Points on a hilly landscape, in no order, each with its height.
From any point a ball rolls to the lowest of the 3 points nearest to it. It stops when none of these is lower. Distance is the straight distance between rows; heights are no part of it.
fuvod: [ -6  -1   5   3  13 -18  -3  22 -11]  height 309
tif: [ -7  -4  12  12   4  26 -18 -25  22]  height 501
vodor: [ 13  -4   3   7  21  32 -22 -17  20]  height 666
fak: [ 30 -14  -7   1  21  12 -27   9  -5]  height 738
livip: [ 12   3 -13 -12  11 -14  13  26 -21]  height 220
Sozug: [ 17 -12 -14  -3  28 -14 -13  19 -33]  height 395
felub: [ -5 -13  13  24  15   3 -34  10   0]  height 512
kanur: [-43 -30  32  23 -48   5 -12  -1  -8]  height 128
Peman: [ 20   0 -19 -21  22  31  17 -46  26]  height 693
fug: [  1   1   6   6   6   7 -11   5  12]  height 393
Memep: [ 18  20  -6 -22  -9   8  31 -28  26]  height 373
tul: [16 10 -2 -7 -5  4 18 -3 18]  height 174
Gib: [ 16  21  -9 -23 -15 -11  40   3  13]  height 105
gom: [-30   3  18  13  12 -32  13  24 -31]  height 193
Lobos: [-31   2  18  12 -37   2   6 -16  13]  height 299
Siv: [-46  -3  25  24  -3 -31  -2  21 -33]  height 189
zuzu: [-15  -6  16  18  -3  13 -25   0  14]  height 400
Nifuf: [ 25   3 -21 -18   5  -1  13  16  -4]  height 164
sozu: [  8 -14   9  21  22  21 -40  -2  10]  height 555
rukon: [-27 -10  20  25 -18  13 -24  -4  10]  height 276
rasiz: [-43 -17  26  24 -29   3 -24   5  -6]  height 173
Genul: [21  2 -4 -1 14 24 -7 -7 13]  height 701
zusaf: [ 16 -24   3  19  31  -2 -46  13 -11]  height 559
Zose: [-45   1  18  10 -22 -26  12  21 -13]  height 187
sibet: [-16 -12  19  24   4  27 -35 -20  15]  height 544
Pivov: [  1  12  -5 -14   6 -26  31  24 -17]  height 142
pugi: [ 14   1  -4  -9  21  32   0 -39  25]  height 737
ven: [-13  18   9  -8 -29 -24  32   2  17]  height 356
selog: [ 34   1 -31 -19   9  16  -2  11  -7]  height 273
zuf: [-15  15  12   0 -31  -3  19 -19  26]  height 333
bimu: [-12   9   3  -4  -8 -21  24  18   0]  height 157
supu: [  8  11  -4 -10  -2  -8  16  14   8]  height 134
Reto: [-27  -2  18  15  -5 -19  -3  18  -9]  height 179
seb: [ 34  -8  -9  -3  24  30 -19  -8   7]  height 714
kipa: [11 -1 -4 -4 11 -2  2 18  1]  height 223
tev: [-45  -8  21  19 -20 -19  -7  18 -13]  height 185
kopu: [-24 -10  22  25  25 -31 -15  17 -42]  height 336
Tumek: [-38   0  20  16 -31 -17   5  10  -2]  height 183
Fulem: [ 43   2 -36 -24  11  41  -3 -14   1]  height 411
tosep: [-12 -18  22  31   9  18 -52  -4   9]  height 600
Loz: [-22   2  17  11 -16  15  -3 -24  21]  height 144
Rur: [ 13 -21  -2  15  36 -20 -26  13 -35]  height 442
buno: [ -7  29   6 -16 -36 -27  42  -6  20]  height 362
fila: [-23   2  12  12 -12 -11   5  17   1]  height 172
Tugu: [-40 -15  30  13 -58   1   4 -16   3]  height 186
ded: [ 14  18 -11 -19 -12 -16  38  14   4]  height 110
vir: [ 34  -3 -35 -30  25  43   9 -42  16]  height 557
Lepa: [ 33 -14 -32  -6  25   2 -26  14 -34]  height 479
sop: [ 33  14 -21 -25  -1  22  25 -22  19]  height 435
nalir: [ -1  22   4 -10 -21  -6  27 -13  23]  height 347
bemog: [ -7 -21  12  27  26 -10 -45  15 -17]  height 543
Tope: [ 27 -22 -17   5  34  -8 -33  14 -26]  height 447
rab: [  6  26   5 -25 -25  -7  41 -33  29]  height 387
keri: [-26   7  19   2 -43  -1  18 -39  17]  height 357
raza: [ -5   8   8  -2  -3  15  10 -41  27]  height 155
mamo: [-14  -6  11  15  26 -25  -9  20 -33]  height 332
Beg: [ 37  -3 -49 -22  14   8 -12  14 -29]  height 355
gesa: [ 25  -5 -29 -16  17  -4  -1  20 -27]  height 348
siden: [ 36   7 -58 -32   2  20   2   8 -19]  height 337
vit: [  4  15   5  -8  -9   9  22 -32  26]  height 339
fiku: [ 29   8 -53 -31   5   9   9  17 -26]  height 293
guzal: [  0  -9   2   8  24 -16  -9  23 -22]  height 335
nizo: [-18 -14  16  24  15 -13 -28  17 -13]  height 539
sifu: [-24  14   7  -5 -14 -38  35  20  -5]  height 171
bavu: [ 21   7  -6 -11   8  23   8 -21  21]  height 584
vab: [-14  22  14 -16 -36 -13  29 -45  26]  height 408
venek: [ 28   9 -34 -26   2   1  21  16 -10]  height 222

For each start below, name the point where the ball stops.
vir | Nifuf
gesa | Gib
vab | Loz
Memep | Loz
sifu | Gib
zuzu | kanur
fiku | Nifuf

Call two points neighbours if one is among the 3 nearest of the other. Go from one point of each pair to the other, from neighbour to neighbour, staying as low as possible. Name the highest point that can't be avoided.
Loz, Nifuf | Lobos
Nifuf, supu | livip
felub, Nifuf | nizo

For each start below, name every point that the ball comes to, in order.
siden | selog, Nifuf
sibet | zuzu, rukon, rasiz, kanur
keri | Lobos, Loz
